A landscape with many peaks, sampled at points; each row gives a point and its height.
From any point a climber takes the steepest step (rise divided by distance) to one of its 2 nearest points. It stops when none of these is higher. Distance is the straight distance between rows; heights are no part of it.
Z_258 (h 188): 11,-35,-39,-43,23,-55,-20,12,-17,-28,32,-20,10,-10,-4,34,47,-45,-19,5,32,-52,29,-2,0,53,1,16
Z_668 (h 263): -25,-17,11,8,-36,23,12,2,-18,-22,-31,11,0,-43,18,13,-12,54,28,-27,6,-57,-53,14,-41,10,42,16
Z_291 (h 187): 2,-25,-63,24,-6,20,27,-24,-39,26,-22,-14,32,14,-3,-3,-2,45,24,-3,10,-16,-22,30,-3,-47,18,11
Z_435 (h 512): -20,-21,-4,-43,-20,-29,-19,14,28,14,14,7,-12,-25,10,5,-16,-16,13,-30,41,-61,8,-47,4,35,14,29
Z_37 (h 636): 0,-9,43,15,4,21,24,52,9,-31,-20,17,10,7,56,-42,-38,5,-1,19,30,4,5,-60,-13,36,-40,-14
Z_673 (h 203): 14,-15,-30,17,6,16,49,13,-2,-13,-20,-10,37,-11,-1,28,12,66,5,11,-39,-14,-27,21,-8,17,24,24
Z_155 (h 256): 22,-30,17,38,18,24,28,1,15,-9,-41,11,-17,-26,33,-19,-29,12,-2,-7,11,28,-16,-69,-3,-18,-25,1
Z_755 (h 10): -24,-67,-15,6,-12,-18,12,-5,-15,-2,-3,2,23,-43,13,-10,11,27,7,20,6,-26,-12,24,5,8,-32,11
Z_63 (h 491): -11,7,11,31,-7,7,10,-6,7,-26,-10,-34,13,-7,24,-1,-6,12,-15,19,8,48,-23,2,7,25,-2,-8
Z_493 (h 434): 12,44,-11,-38,10,2,-14,-11,-2,15,24,-41,14,16,-25,54,3,-21,-38,-17,28,-5,27,8,9,46,-4,-14
Z_907 (h 122): -16,10,-7,6,-24,-8,11,5,6,-16,10,23,44,5,-53,-15,21,18,28,52,-27,-39,5,42,18,-25,91,0
Z_903 (h 222): 7,-7,-55,8,7,-3,38,-25,-31,43,7,-14,16,29,-7,-7,17,7,19,23,32,-16,0,25,0,-23,-15,40
Z_760 (h 262): 31,48,-36,-29,-5,-28,-14,10,-8,-30,14,13,-5,22,-21,16,22,-43,-33,-7,9,-26,3,21,24,-15,53,31
Z_105 (h 350): 15,-54,-18,1,11,52,15,12,15,-19,-16,-25,21,-29,9,25,-32,24,-18,5,-16,7,-20,-36,-5,-9,2,-16
Z_89 (h 444): -5,27,-3,52,16,14,-2,-16,-5,-9,-20,-59,16,-14,31,-12,13,19,-19,1,3,54,-13,-15,13,-4,-24,-29
Z_920 (h 324): -17,-30,-4,-12,29,-8,27,-41,6,33,27,-14,-21,26,12,9,34,-42,-14,10,29,-9,19,-5,-34,2,-43,23
Z_388 (h 320): -21,67,27,37,-7,11,-13,13,10,-25,-7,7,-24,47,-25,-15,35,9,41,-12,-57,27,3,47,-13,0,61,-22
Z_490 (h 418): -16,35,53,-10,-7,-14,22,3,23,11,6,5,-29,9,-6,35,9,0,-30,1,2,-1,-6,0,-1,46,-3,16
Z_36 (h 266): -10,-4,25,21,-2,16,-5,-34,18,-14,6,-13,-26,-12,0,-17,-19,22,7,-15,19,29,7,26,-5,17,-62,17
Z_987 (h 31): -20,-26,-27,15,-23,-31,-6,-30,0,14,-7,-11,27,-18,46,-3,11,27,1,-5,3,-36,-17,36,5,18,-12,-7
Z_897 (h 339): -15,-73,-15,-45,18,-59,-33,20,-15,17,32,33,-44,-34,-1,8,-14,-30,30,-15,19,-47,25,-17,-23,11,-27,23
Z_636 (h 370): -20,41,48,4,3,5,28,-3,27,9,-12,-1,-13,11,-28,22,-6,23,9,-2,-11,29,-6,-11,9,31,44,12
Z_908 (h 230): 6,-22,-15,-19,-14,-38,-17,-3,-12,-39,-8,10,-2,-29,-8,22,1,10,-30,-42,24,-87,-11,18,1,15,24,19
Z_768 (h 645): -18,16,7,5,-1,8,2,8,25,15,3,-10,23,39,-20,-57,-1,24,-9,-1,-8,62,29,19,20,4,-19,-8
Z_844 (h 251): 20,47,-44,34,6,21,0,-12,-3,13,-6,-42,30,-5,11,14,13,-3,-12,22,2,33,-17,0,3,-41,-2,-23
Z_199 (h 708): 13,5,-51,-31,-42,15,-17,6,-10,-1,20,-9,45,20,-18,-2,1,-20,-11,32,15,-30,9,32,20,-36,29,-6
Z_236 (h 301): 13,54,5,13,-5,20,-3,13,0,-14,-11,25,-18,42,-39,1,18,13,45,8,-64,5,16,43,0,-34,55,-14
Z_402 (h 456): 19,66,-12,10,5,24,-17,32,-14,-1,12,34,-10,77,-26,-14,-19,0,32,13,-23,32,9,46,27,-77,8,6
Z_957 (h 281): -36,-72,-8,-14,-21,-27,-36,15,-24,-6,17,8,-22,-55,-9,29,-22,-26,2,-9,57,-79,-3,-12,12,1,-8,3
Z_160 (h 717): -29,-43,18,-11,-12,12,1,9,36,-7,7,1,30,11,-12,-67,-18,23,-1,18,-11,43,26,-20,13,11,4,-18
Z_34 (h 243): -12,1,40,24,-36,24,5,8,-9,-34,-26,15,-30,0,18,19,-31,36,18,-14,-4,-11,-45,10,-27,29,44,-7
Z_123 (h 619): 2,-36,20,-12,38,34,-16,13,12,12,18,-17,6,-11,-9,-5,21,-7,11,13,7,26,28,-53,-59,44,-71,-20
Z_536 (h 211): -7,61,17,10,22,8,4,5,-13,25,11,-20,4,2,-24,-23,19,-29,-7,24,-4,63,13,7,18,-26,-19,17
Z_118 (h 97): 11,34,-6,-9,3,19,7,-7,7,10,-8,15,-34,26,-62,25,-15,-18,2,-7,-12,16,13,12,24,-24,37,26
Z_956 (h 271): 0,10,-20,-9,10,0,22,-31,-3,44,20,-15,-6,29,-4,2,31,-32,4,17,30,-2,18,19,15,-15,-42,45
Z_114 (h 181): 21,81,1,25,29,2,10,27,-19,8,-1,-12,28,47,-8,-41,13,-23,2,33,1,66,-2,-9,24,-59,10,6
Z_568 (h 365): 15,42,40,-24,-22,-9,-9,-16,9,8,-7,22,-6,36,-7,14,2,-2,-9,-44,-23,-34,-9,25,23,21,44,-17
Z_624 (h 551): -38,-29,12,-20,-41,1,4,14,6,24,-6,27,-2,-27,20,-9,-23,-13,16,-5,44,-71,-20,-43,-12,12,10,30
Z_980 (h 220): 22,-40,-23,31,24,17,33,-31,-2,1,-28,-14,3,-14,16,-25,8,16,-1,1,-6,27,-9,-33,2,-28,-30,20
Z_410 (h 180): -36,37,18,-6,21,-34,-7,0,-6,43,36,-30,-5,-16,-14,-7,8,-34,-11,-2,9,62,13,-15,3,3,-31,10
Z_242 (h 489): -2,5,44,-2,-7,-29,6,4,24,7,0,11,-7,-12,44,28,-2,1,-6,3,5,-24,-17,-18,-15,53,-24,-6
Z_212 (h 532): 5,11,-12,-16,22,-20,-24,-15,3,24,16,0,-35,12,-29,52,3,-47,-32,-1,4,-4,28,12,19,-16,-34,2
Z_350 (h 633): -3,18,43,1,52,-25,25,-39,7,17,17,-1,-36,-24,35,14,-28,-20,-11,-25,23,20,1,-32,-43,10,-50,0
Z_305 (h 565): 17,42,61,25,25,37,1,8,-10,-33,-28,-5,6,5,27,-53,-7,24,-33,-38,-20,54,-23,-48,2,16,25,-39
Z_180 (h 183): 3,-44,-23,8,7,14,61,22,-9,0,-13,-7,58,-7,2,-23,32,35,-1,30,-16,0,-15,-1,1,5,3,37
Z_399 (h 388): 34,83,10,7,9,-4,-34,58,-16,-5,30,24,-25,57,-10,8,-10,10,79,13,2,13,-7,38,15,-70,3,24
Z_661 (h 448): -20,4,19,6,-20,37,-13,65,18,18,-20,23,14,-16,25,2,-49,-37,46,48,17,-23,27,-74,-22,22,-46,-39
Z_394 (h 229): 31,60,-25,-31,9,-24,-4,22,-5,2,34,25,-13,10,-3,9,28,-61,-21,23,-15,20,1,16,6,-30,14,31
Z_769 (h 104): -8,11,28,5,17,6,18,5,36,6,0,44,-10,14,-45,-36,7,-16,1,23,-59,40,18,-12,29,-45,34,4
Z_22 (h 531): 9,54,45,14,49,27,19,19,-18,-23,-20,-17,27,18,-4,-38,28,12,-73,-5,-19,57,7,-52,4,2,19,-28
Z_194 (h 564): 11,-46,19,-22,37,30,-29,29,-10,-2,14,2,-17,4,20,13,-17,-39,31,18,22,12,6,-60,-72,48,-46,-34
Z_796 (h 252): -12,-41,38,6,15,7,2,46,43,-10,1,20,-8,-20,-11,17,-28,29,-7,32,-8,24,21,-68,-32,26,-25,-26
Z_775 (h 523): 2,2,-45,17,-20,5,-11,-23,-57,-2,-10,17,-4,-3,-32,-14,39,7,34,-18,19,-64,-17,75,8,-53,7,34
Z_93 (h 479): -11,4,-6,-9,-16,25,-23,53,3,6,12,12,13,-32,49,34,-51,-53,45,38,31,-47,19,-60,-39,38,-34,-36
Z_511 (h 159): 25,43,-10,21,41,-11,36,37,4,15,-3,3,51,26,-10,-37,36,2,-4,66,-10,55,10,-24,23,-34,20,6
Z_179 (h 435): -11,-48,-23,-5,10,-12,39,-37,-44,-6,9,18,-11,-9,-17,10,-3,15,-17,-14,26,-46,-23,51,-36,-14,-7,27
Z_148 (h 149): -21,-20,-35,-22,10,-24,-14,-20,0,10,39,-30,0,9,-8,10,13,-19,2,28,39,2,38,41,-4,36,-56,3
Z_299 (h 417): -9,5,37,-6,-31,38,-1,35,24,17,-18,19,17,-20,31,-12,-58,-24,37,17,15,-11,-3,-71,4,3,-13,-25
Z_570 (h 340): -12,28,64,9,18,14,30,4,16,12,-19,-6,2,-4,-12,-4,-6,15,-8,-2,-14,54,-4,-38,7,16,4,-8
Z_449 (h 604): 16,27,74,27,9,49,1,-7,8,-56,-27,16,-4,17,3,-55,-3,13,11,-14,-40,29,-11,-25,7,5,43,-28
Z_230 (h 378): 3,-39,6,28,-3,4,20,-8,-20,-46,-16,6,-12,-9,34,-53,0,22,-6,-7,3,32,-35,18,-16,4,-4,35
Z_237 (h 568): 9,24,1,19,10,21,5,22,-6,-18,-1,16,11,66,-13,-66,13,3,-4,1,-15,47,23,40,24,-29,-14,19
Z_390 (h 257): -4,-36,11,-30,-39,-6,-23,-2,-17,-19,-10,17,-12,-36,-22,16,-14,-22,-3,-11,18,-64,0,7,35,1,13,8
Z_434 (h 396): -18,-39,-11,-22,12,-17,17,-25,-18,5,18,24,-28,3,-16,2,20,-8,-23,-13,13,-48,9,49,-18,-9,-33,42
Z_994 (h 223): 13,0,-16,29,-9,10,34,3,2,-11,-33,7,16,17,-10,-4,18,65,8,-14,-39,4,-26,23,-36,13,47,7
Z_757 (h 457): 17,14,-22,-18,21,-43,-36,8,18,0,24,-3,-30,-18,-30,41,33,-53,-24,-5,14,-24,46,-11,24,-2,-22,26
Z_582 (h 511): -11,-10,-31,-31,45,-44,-7,-45,14,15,47,-25,-21,-9,39,34,-14,-26,-28,-23,29,-24,19,-9,-42,21,-8,-19
Z_947 (h 603): 9,-11,19,28,-16,35,-3,-1,13,-37,-34,20,11,4,-38,-23,4,43,33,15,-47,5,8,27,11,-10,36,-22
Z_215 (h 646): 13,-20,62,12,-3,45,15,-8,22,-44,-33,34,4,6,-29,-53,-2,25,19,3,-51,5,2,-14,24,-13,30,-17
Z_986 (h 627): 22,-18,-43,-17,9,-44,-18,-26,4,9,19,10,-25,16,-5,44,-9,-24,-43,-5,8,-34,21,17,8,-25,-14,-16
Z_213 (h 146): 17,32,-22,4,7,11,31,21,0,7,-5,-13,56,17,-12,-19,12,7,23,52,-14,28,2,-10,34,-30,44,-6
Z_383 (h 555): 18,38,-4,19,-27,-18,-43,-16,-2,-9,-24,6,-34,-19,-4,12,17,-1,24,-22,-46,6,-10,37,24,-21,39,-19
Z_752 (h 534): 25,33,-1,5,30,-4,14,-7,-7,12,-1,-33,23,-29,-4,54,-2,6,-42,-3,-32,33,-5,-20,-8,-5,-23,-41
Z_763 (h 413): -5,7,-25,33,-3,17,-16,-30,-6,-24,-16,-40,-7,-23,20,42,4,50,37,-44,-14,-27,-16,31,-21,17,21,-18
Z_486 (h 323): 21,-2,30,39,-1,22,-10,-4,21,-12,-50,1,10,-26,25,-37,16,38,9,-6,-30,28,-13,-33,28,-8,-16,-30
Z_557 (h 207): 12,-34,-44,-29,3,-39,-7,5,-15,-41,9,-14,29,-32,-8,25,35,-11,-25,-15,36,-88,14,7,12,33,-1,26
Z_973 (h 286): 28,-14,22,30,43,25,8,7,12,-5,-32,-9,10,-37,29,-29,-13,31,-16,-16,-6,39,3,-83,30,-14,-27,-25
Z_644 (h 333): -17,-40,-28,-32,-13,-21,12,-3,-16,10,29,-5,-1,10,15,18,27,-34,-27,13,29,-29,-9,3,-17,20,14,26
Z_723 (h 747): 21,14,20,22,47,-13,36,-40,5,7,-6,-12,-26,-12,27,21,-16,19,-20,-21,-4,25,-14,-21,-30,8,-31,-10
Z_219 (h 724): 8,-49,-31,-43,-21,-34,-15,-12,-34,24,17,24,-12,20,-5,17,-10,-41,-34,-14,-8,-40,-1,17,16,-25,17,-4
Z_166 (h 304): -17,0,-30,8,-19,-22,1,-26,-3,6,1,-15,-20,4,2,27,14,-13,-22,5,22,-20,-20,15,3,-13,31,25
Z_819 (h 424): 3,56,6,-35,2,-9,-27,0,-26,19,32,-44,22,12,-11,24,10,-54,-50,0,3,28,18,0,-1,12,-9,-34
Z_184 (h 756): -18,-51,8,17,6,22,4,23,15,-22,-16,1,17,15,-6,-85,8,24,-21,15,9,36,40,-37,39,10,0,-5
Z_60 (h 558): 20,-2,14,38,-2,65,10,-9,15,-9,-44,-5,0,2,-42,-9,3,57,27,-10,-23,14,5,-5,-2,-1,8,-8
Z_252 (h 394): -22,41,8,-11,-4,-34,-34,-1,41,-4,7,-1,-42,-28,-31,23,26,-34,-10,-13,21,-19,27,-4,38,6,7,53
Z_97 (h 101): 14,23,-40,-4,-6,-23,-26,2,-19,-25,3,8,4,6,-53,24,-10,22,18,-13,16,-45,31,74,28,2,12,22
Z_458 (h 540): 12,21,44,-7,47,15,14,24,-5,13,0,-6,26,9,-14,-21,36,-7,-52,1,-20,56,25,-65,-20,9,-26,-25
Z_330 (h 167): -4,-30,-25,-51,4,-33,-20,7,-3,5,20,1,6,12,-39,4,45,-45,7,-10,33,-50,37,-1,25,33,-5,36
Z_678 (h 314): 13,60,36,-37,14,-32,2,-6,2,26,3,19,-6,25,-15,20,17,-29,-22,-16,-42,5,1,8,32,7,25,-13
Z_553 (h 471): -9,-53,22,11,23,9,16,-14,19,20,0,4,-17,11,18,-32,-35,13,11,-8,29,11,16,-52,-28,6,-70,-7
Z_798 (h 618): 35,26,-12,20,38,0,24,-43,-8,-2,-6,-35,-3,-15,8,61,-4,19,-29,-7,-9,8,-6,17,-21,-2,-26,-20
Z_292 (h 133): 9,14,-17,16,-7,10,23,16,-17,-15,-16,-2,52,8,-32,7,20,14,30,61,-26,-16,-9,23,32,-31,48,-2
Z_991 (h 135): -15,-26,-1,-36,0,34,8,9,8,38,10,-38,20,-19,10,1,-4,-32,14,17,12,30,-10,-58,7,28,10,4
Z_963 (h 113): -56,-19,3,3,-34,-23,-4,10,11,5,4,34,8,15,-35,-25,18,14,-4,24,-11,-24,-2,43,7,-20,58,8
Z_816 (h 508): 4,26,-10,-14,-3,16,2,30,4,-3,18,27,10,64,-39,-29,-13,-11,18,30,-23,28,32,50,20,-50,0,17
Z_373 (h 495): 1,18,-13,21,-16,-19,-21,-14,-29,-10,-24,9,-47,3,-12,28,19,14,33,-49,-23,-26,-14,42,13,0,53,9
Z_116 (h 246): 20,24,-28,43,-9,5,-3,18,8,-16,-12,16,7,32,-8,-23,12,54,13,4,-32,20,9,49,-43,-15,24,-12
Z_224 (h 105): 25,32,-64,-22,11,-5,-20,-2,16,28,27,-37,46,-43,16,24,27,-23,-7,1,-9,2,11,-16,15,-11,-13,-13
Z_878 (h 802): -15,-47,-3,12,24,6,-1,23,15,-1,-1,16,-8,29,-10,-68,24,-7,-29,16,3,53,32,-33,12,-16,-15,22
Z_228 (h 152): -22,-8,22,-16,28,2,10,-1,-5,35,17,-35,-12,-18,0,16,7,-35,6,11,24,43,5,-56,-9,34,-38,6
Z_925 (h 541): -14,-43,-6,23,7,-4,13,6,-4,-35,2,-28,14,4,30,-5,-33,30,-32,14,15,47,-5,-4,5,35,-25,-24
Z_700 (h 360): -16,-64,-5,-36,12,-18,18,-21,-20,27,30,11,-17,16,11,1,23,-30,-9,-4,26,-50,5,18,-41,22,-31,26
Z_73 (h 473): -3,-23,-15,17,-6,-5,19,-25,-66,-8,-12,8,-7,-22,-17,4,13,27,16,-27,13,-55,-31,72,-15,-21,4,20
Z_414 (h 296): -45,-80,-8,-14,-8,-40,-25,37,-16,0,25,29,-13,-56,21,30,-25,-20,17,20,38,-80,-11,-35,-37,8,-19,-17
Z_846 (h 503): 19,29,-32,-6,15,-7,11,2,-20,16,12,-49,34,25,-21,47,-9,-5,-8,22,16,19,18,19,36,22,-14,-18
Z_922 (h 189): 16,-45,-53,30,23,-6,44,6,-24,-1,-5,-9,36,10,24,-42,23,16,-18,25,6,26,-13,-7,1,-22,-11,30
Z_801 (h 422): -21,-29,-16,40,-30,9,14,-22,-27,-11,-22,-11,13,7,20,-51,19,23,13,9,4,16,-30,34,8,-15,8,29
Z_916 (h 665): 26,24,42,-23,4,19,14,-15,11,35,-2,-2,8,-5,45,-10,-2,-12,-24,-39,-10,9,-19,-53,-30,16,-33,-23
Z_42 (h 327): -15,-25,0,-9,-8,-2,-5,-48,14,-1,27,-11,-21,-32,17,6,-23,9,8,-15,38,-17,11,15,-28,13,-27,10
Z_170 (h 464): -4,13,3,-36,-15,-30,-15,0,17,-4,-3,-1,11,-14,-13,-7,-8,-8,8,-61,17,-51,-7,-27,37,48,55,32
Z_269 (h 445): 23,6,-1,34,-16,42,0,-3,-34,-28,-34,12,-14,44,1,-51,39,14,18,-22,-34,7,-16,52,-18,-34,13,4
Z_79 (h 809): 24,37,7,-8,-14,20,-9,-39,19,13,-4,-13,1,-8,21,-16,-11,12,-24,-46,-16,33,-24,-5,-19,6,-6,-30
Z_720 (h 536): -8,-61,-1,-5,46,-12,28,-39,15,5,7,-16,-2,1,47,-10,-35,-1,3,-8,22,0,18,-29,-34,-7,-61,-35
Z_738 (h 472): -9,21,-25,-27,0,-30,-17,-23,32,19,26,-21,2,-16,34,31,-3,-6,-35,-45,17,-35,0,-27,-30,24,16,-21
Z_77 (h 556): -22,11,18,-24,56,-52,0,-31,12,18,47,-19,-46,-26,29,34,-14,-42,-22,-16,27,0,25,-12,-42,11,-38,-16
Z_355 (h 261): 24,47,9,-19,27,-39,12,5,-8,31,9,6,-10,-3,9,15,29,-47,-34,1,-26,39,-8,-4,14,-8,-3,16
Z_153 (h 419): -14,38,9,-25,-5,-22,-28,5,34,-7,12,8,-12,-10,-37,-13,11,-9,8,-43,12,-31,17,6,41,19,38,51
Z_842 (h 341): -39,52,49,13,-5,-1,7,-5,28,-5,-5,13,-17,41,-26,-11,22,8,13,0,-39,23,-9,28,11,8,58,8
Z_483 (h 682): 10,-8,-17,6,-18,9,-9,-17,-4,10,-2,5,-8,35,-14,-12,-17,1,-29,0,-7,19,14,38,-2,-27,-19,-12
Z_282 (h 593): -10,-27,36,-11,-11,18,-4,1,24,4,-6,24,-9,37,-15,-7,-14,-2,-24,-9,-12,16,7,5,4,-7,-22,-8
Z_235 (h 126): 3,8,-34,8,-2,9,11,-23,-11,44,-16,2,-14,26,-47,29,-20,19,21,-12,-2,11,12,16,29,-28,7,24
Z_836 (h 310): -5,-47,-33,-14,-23,-10,-21,6,24,-14,10,3,14,-50,3,43,-16,10,-27,9,-12,-33,-12,-17,-22,-2,21,-20
Z_405 (h 142): 13,15,-27,1,-3,-6,-24,-36,-4,-14,13,-15,-14,-7,-32,36,-11,8,1,-13,19,-17,35,62,21,8,-41,-1
Z_761 (h 487): 15,0,22,-6,-44,44,-5,-15,-21,-26,-17,24,-1,26,-12,-32,20,-8,2,-6,-35,-13,-35,40,-2,-28,34,5
Z_688 (h 216): -20,23,61,-5,-33,-5,-7,9,2,-18,-21,39,-51,14,17,14,-23,-2,19,-26,0,-37,-31,12,4,18,41,20
Z_532 (h 123): -10,0,-32,-24,5,24,-5,6,11,33,22,-48,56,-13,11,6,19,-29,-14,18,-22,33,1,-35,10,-9,13,-25
Z_588 (h 364): 32,21,-5,64,21,28,-10,-8,-14,-40,-48,-8,-9,-11,24,-53,45,32,8,-17,-16,43,-8,-18,16,-26,-5,-11
Z_516 (h 294): 3,-66,-9,-17,-4,-11,9,26,17,-12,11,9,1,-29,6,29,8,8,-16,32,-11,-10,1,-14,-45,24,-13,-15
Z_192 (h 371): 3,6,-9,10,-5,3,-13,-44,4,-30,-4,-25,-18,-49,7,31,-26,35,27,-33,30,-44,-8,34,-33,22,-3,13
Z_803 (h 746): -16,-26,27,-2,33,20,-23,23,19,21,11,-3,-9,16,-3,-65,25,-29,-24,3,0,67,40,-57,-3,-7,-39,-7
Z_12 (h 391): -5,-26,20,-34,-40,31,-17,17,14,4,10,6,9,-20,18,10,-75,-22,23,4,12,-10,-2,-52,2,9,1,-42
Z_770 (h 478): -26,-28,14,-11,-30,4,7,-21,-20,6,-9,10,-7,-3,-6,-31,-5,16,13,-17,6,-8,-25,40,14,1,20,40
Z_713 (h 415): -23,-66,5,-22,-2,-2,24,5,-1,34,20,25,-20,5,7,-10,-40,10,19,-9,32,-22,3,-30,-33,18,-30,12
Z_540 (h 275): 42,75,-29,10,-11,-5,-19,21,-5,-9,7,21,3,39,-14,2,3,31,35,-3,-33,13,11,45,-21,-35,39,-18
Z_438 (h 179): -18,13,62,16,-27,11,-9,11,13,1,-27,35,-48,19,14,-7,-55,-7,17,-17,-5,-4,-25,-21,13,-12,-1,-6
Z_584 (h 647): 17,23,-13,-23,-8,-33,-4,8,14,-9,15,14,20,15,-41,33,7,8,-11,26,-17,-23,30,31,27,5,40,-13
Z_866 (h 583): 11,1,34,-28,34,6,14,6,3,47,1,-7,16,-8,18,4,28,-22,-28,-5,-32,35,-5,-84,-21,10,-15,-26
Z_931 (h 328): 14,-17,-28,4,-25,22,-6,-1,23,-24,-14,-9,33,-36,11,31,-7,33,-16,13,-44,-4,-27,-1,-7,-11,33,-28
Z_825 (h 82): 19,35,-24,-6,-7,-1,-21,-36,19,4,12,-32,20,-71,34,18,26,-14,-2,-9,-8,-2,-17,-7,10,0,-13,-11
Z_909 (h 148): -24,5,79,1,-14,41,-3,8,29,-4,-13,44,-38,28,-1,-35,-31,-30,-3,-11,-25,27,-17,-27,26,-35,7,10
Z_618 (h 200): -3,20,6,6,5,0,-13,-21,9,-11,20,-29,-4,-4,-25,0,0,-10,-5,14,17,31,40,45,9,16,-70,2
Z_654 (h 313): -13,-80,-6,-28,2,-43,-33,43,-19,7,16,30,-24,-41,14,29,-21,-25,32,31,4,-32,4,-34,-19,23,-19,-13
Z_664 (h 686): -8,-14,4,-4,28,42,-16,3,17,14,21,-24,-2,-4,-28,-28,28,-26,-11,12,5,49,42,-30,-19,-1,-62,4
Z_94 (h 140): -2,-9,-45,-39,5,-34,3,13,-8,16,32,-18,15,7,-23,23,18,-10,17,4,19,-14,38,33,31,28,-17,30
Z_334 (h 372): -37,-68,9,-37,-1,-25,-9,20,-1,18,40,30,-44,-10,-13,-6,-15,-18,24,-9,6,-13,20,0,-14,23,-43,43
Z_432 (h 404): 22,12,8,52,-15,50,0,-28,-3,-19,-44,-6,-13,19,18,-46,41,17,4,-21,-12,26,-18,8,-19,-21,-2,5
Z_538 (h 575): 7,12,-16,7,-6,-19,12,2,-5,9,-16,-26,32,32,-19,55,-1,22,-14,22,-5,-4,2,33,35,17,13,-32
Z_205 (h 274): 11,-34,2,14,22,-7,17,16,28,-8,5,-11,10,-27,-7,37,12,25,-29,44,-11,23,10,-32,-21,20,-27,-19
Z_109 (h 331): 41,103,-8,7,2,-27,-38,44,-25,-31,24,18,-18,33,-20,29,4,0,59,11,-1,-5,11,51,30,-31,32,18
Z_406 (h 290): 40,87,-38,-8,-2,-24,-33,21,-22,-48,13,4,-22,28,-27,36,1,-33,-3,7,14,-13,7,40,19,-25,52,11
Z_379 (h 573): 3,-1,66,7,6,-1,13,23,9,-14,-7,8,6,16,57,-12,-21,-10,-20,10,16,17,-22,-41,-20,55,-44,-21
Z_363 (h 692): -24,-34,52,12,-21,10,20,42,10,-47,-12,28,9,-7,16,-34,-52,30,-2,21,16,3,-8,-25,-18,40,-2,-3
Z_289 (h 288): -20,-29,1,16,-36,-7,7,-12,-7,-8,-17,23,-1,-53,42,-24,-24,46,28,-25,-2,-30,-54,13,-25,-4,7,10
Z_602 (h 124): -3,23,50,12,12,29,-12,-8,13,13,-21,24,-38,13,-23,-38,-3,-23,-11,-21,-45,55,-3,-22,34,-37,11,-3
Z_887 (h 718): 5,-7,-21,-27,-8,-39,7,24,-15,4,14,40,3,41,-36,6,-1,-14,-8,17,-12,-21,17,55,33,-13,21,21
Z_822 (h 449): 6,27,-37,34,-15,1,-7,-15,-25,8,-25,-23,-20,10,13,27,37,35,58,-48,-28,-15,-11,36,-16,0,38,-26
Z_256 (h 657): 21,29,-48,-5,-39,25,-14,0,-31,5,-9,4,23,22,-16,-12,14,-13,14,28,21,-32,-14,42,12,-69,36,11
Z_605 (h 100): -52,-40,14,35,-37,-15,2,2,16,9,-18,8,10,25,-1,-16,1,32,-20,24,1,-2,-19,8,1,-3,31,-10
Z_453 (h 332): 3,-21,-8,23,-4,-5,34,-36,-13,-18,-13,2,-18,-33,44,-11,-6,30,25,-14,-2,2,-40,13,-28,15,-2,37
Z_785 (h 278): 1,28,-59,11,-16,8,-15,-25,2,2,6,-27,10,-9,18,18,9,-8,-22,2,5,3,-17,14,-16,-28,45,-1
Z_467 (h 591): -48,-28,-2,5,-35,0,17,31,0,10,-5,21,13,-28,42,3,-61,9,39,19,49,-70,-26,-33,-26,10,-12,9
Z_799 (h 160): 10,-1,-62,36,0,4,8,-1,-35,21,-21,4,5,27,-34,3,-23,39,42,5,0,11,7,34,10,-63,17,16
Z_349 (h 605): -16,-55,-9,-8,6,-17,-7,-6,0,8,24,-19,6,-10,52,-4,-37,3,-7,3,10,23,4,-16,-18,35,-43,-40
Z_76 (h 785): 12,-13,-27,-33,-29,2,-12,-12,4,22,13,-7,24,16,-11,3,9,-22,-17,8,-4,8,11,24,11,-1,-6,-21
Z_965 (h 369): -2,-45,19,-14,-29,52,-3,5,19,-16,-3,-13,13,-13,3,1,-44,-1,-10,12,4,11,-8,-50,-3,-7,6,-32
Z_666 (h 643): -32,-31,18,3,-32,-16,9,41,24,-5,-3,18,0,-25,35,-5,-70,25,13,17,17,-7,-17,-29,-31,20,4,-7
Z_643 (h 326): 2,32,54,44,26,13,12,-7,-17,0,-36,-19,-12,15,0,-22,4,13,2,-25,-4,58,-22,-6,34,27,-19,-1
Z_23 (h 592): 11,34,-36,-13,-31,4,-20,-3,-23,-6,5,11,15,13,-19,-31,27,-19,32,0,25,-45,9,59,30,-43,18,45
Z_33 (h 390): 5,40,3,63,44,-7,10,-13,-38,1,-29,-32,-4,-7,4,7,12,19,5,-3,-9,61,-11,8,28,-10,-16,-10
Z_131 (h 808): 2,-19,-53,-40,-7,-37,-11,12,-34,22,24,39,-7,37,-23,1,3,-31,-29,-9,8,-49,10,48,18,-48,10,27
Z_463 (h 57): -2,0,-19,15,-1,-26,-8,-22,30,-5,4,-33,21,-56,45,24,16,13,0,19,1,-18,-12,13,5,14,-23,-12
Z_526 (h 533): -1,-26,37,-9,-39,29,13,-4,-3,-10,-17,18,-5,9,7,-25,0,-14,-15,8,4,-11,-25,2,0,4,7,7
Z_382 (h 517): 5,-36,-1,-33,18,18,-17,21,-11,2,24,-17,-9,-26,56,40,-21,-52,43,17,34,-35,-6,-56,-43,46,-37,-32
Z_52 (h 475): 10,39,25,-13,12,-7,-15,-19,-1,18,17,-24,2,-22,20,45,3,-31,-53,-17,-7,19,-5,-24,-15,7,-8,-49
Z_655 (h 412): 22,21,10,-41,-25,-28,-7,-7,19,1,0,15,14,-13,2,13,-15,9,7,-35,-15,-42,-8,10,33,42,36,-12
Z_685 (h 663): 16,32,16,12,-15,-7,-39,-25,26,11,-16,10,-26,-36,25,12,-14,26,13,-40,-34,9,-25,3,-6,3,11,-32

Where does a climber stop that starts at each point below?
Z_291: Z_76
Z_987: Z_536
Z_931: Z_878
Z_785: Z_76
Z_148: Z_79
Z_34: Z_76
Z_258: Z_349
Z_922: Z_76
Z_406: Z_878
Z_405: Z_79
